Points, in no order, along strands that fork, close into loops and pass close to each other.
Points whose rows are less than 47 apart are linked; no others are.
Lag: 11, -30, 35, 52, 19, -9, -1, 24, 39, 28, -6
Sugef: -25, 11, 19, 44, 23, 32, -20, -51, -25, 10, 32
fupo: -5, -18, 34, 47, 18, -34, 5, 39, 21, 18, -12
bezeg: 32, -6, 7, 32, -3, 30, -38, -80, -28, 10, 15
Kovo: 67, 29, 2, -60, -16, -8, -38, -32, -40, -28, -19
bas: -51, -30, -35, -22, -24, 4, 29, -2, -26, 1, 35
fizi: 7, -28, -7, 2, -8, -14, 18, 21, 18, 13, -8
boke: -34, -17, 6, 5, -22, -58, 13, 42, -1, -42, -27
Mupag: 10, -12, 17, 44, 2, 28, -34, -82, -32, 9, 27
fub: 54, 49, 9, -56, -7, -17, -39, -17, -38, -42, -27
fal: -40, 14, -29, -24, -7, 10, 16, -7, -24, -7, 18
boni: -25, -12, -14, 0, 2, 26, 17, -2, 2, 26, 27
sug: -10, 0, 17, 45, 11, 23, -27, -66, -36, 7, 28
zada: -19, -33, -18, -18, -46, -42, 16, 28, 2, -42, -26
mebo: 59, 18, -7, -38, -18, 1, -35, -44, -45, -15, -8
Linom: 45, 39, 2, -16, 2, -3, -36, -36, -41, -14, -11
Mibe: -36, -28, 10, 18, -10, -59, 14, 41, -4, -21, -11
nepi: -3, 5, -24, -20, -3, 13, 19, 11, 14, 10, 1
Zedaz: 11, 8, 20, 22, 11, -45, 7, 45, 29, -3, -36
zif: -4, -54, 15, 36, -3, -9, 9, 16, 12, 29, 17
gan: 14, 66, -4, -38, 12, -2, -23, -2, -23, -28, -15
Pirok: -24, 32, -23, -23, 3, 13, 9, -7, -21, -7, 10
sival: 32, 11, -13, -21, 2, 4, 14, 26, 38, 12, -24
nenu: -53, -5, -37, -29, -20, 6, 24, -6, -31, -13, 26
mazi: -25, -44, -14, 6, -12, 8, 25, 5, -2, 26, 34
rar: -26, -25, -4, -10, -42, -51, 10, 36, 4, -53, -37
vef: -19, -53, 8, 27, -11, -34, 12, 23, -2, 13, 12
let: -31, 8, 25, 44, 34, 47, -17, -44, 0, 14, 39
gepu: 7, -33, 6, 20, 1, 6, 14, 12, 24, 30, 8
kom: 0, -9, 14, 23, 25, 52, 7, -7, 42, 33, 20
riba: 19, -35, 33, 48, 20, 14, -1, 13, 49, 34, 1
Zal: 4, 59, -11, -31, 14, 9, -9, 1, -16, -16, -10
tegif: 18, 71, -10, -69, 10, 11, -9, 29, 11, -31, -27
mifos: 25, 3, 9, 8, 5, -41, 7, 41, 32, -4, -44
foza: -30, 5, 14, 28, 29, 53, -1, -23, 11, 26, 34
Nizib: -15, -34, -25, -25, -41, -28, 22, 21, 5, -26, -17
duvas: 28, 59, 5, -52, 1, -14, -34, -8, -38, -44, -23
Nefuf: 11, -33, 23, 36, 21, 39, 2, 1, 53, 34, 14
rotu: -32, -37, 15, 29, -5, -54, 13, 34, -7, -4, 4
dadu: -18, -8, 11, 25, 28, 55, 5, -13, 30, 31, 31
kifi: -40, -47, -25, -7, -22, 5, 29, 0, -13, 17, 39
sile: -10, 48, -10, -16, 13, 15, -3, -8, -16, -3, 2
vanik: 22, 45, 4, -4, 9, -1, -28, -29, -35, -8, -5
Sab: -4, -28, -22, -15, -23, -19, 24, 19, 10, -7, -8
keb: 19, 36, -22, -39, 6, 15, 10, 21, 25, 0, -19
muti: -2, -4, 28, 35, 18, -41, 8, 44, 22, 6, -23
tumu: 47, -7, 8, 23, -1, 42, -39, -84, -13, 12, 17
bape: 13, 47, -23, -53, 1, 15, 4, 22, 15, -16, -21
Pitut: 35, -1, -3, -3, -1, -18, 11, 33, 40, 7, -37
bavik: -9, 9, -16, -11, 7, 26, 19, 4, 13, 19, 10

A piece is two or more points that can be reached from each other along the links. Count, over all rows, the pieces, the separate loops (a circle has one, a figure eight two, a Y none), the forks (points with three links) and the tips (points with one).
pieces -> 3
loops -> 1
forks -> 0
tips -> 4

Name the points in between on the shortest way along the links from the first point to the second, in order.
kom / mifos -> Nefuf riba Lag fupo muti Zedaz
vanik / gan -> Linom mebo Kovo fub duvas
bape / fupo -> keb sival Pitut mifos Zedaz muti
riba / let -> Nefuf kom dadu foza
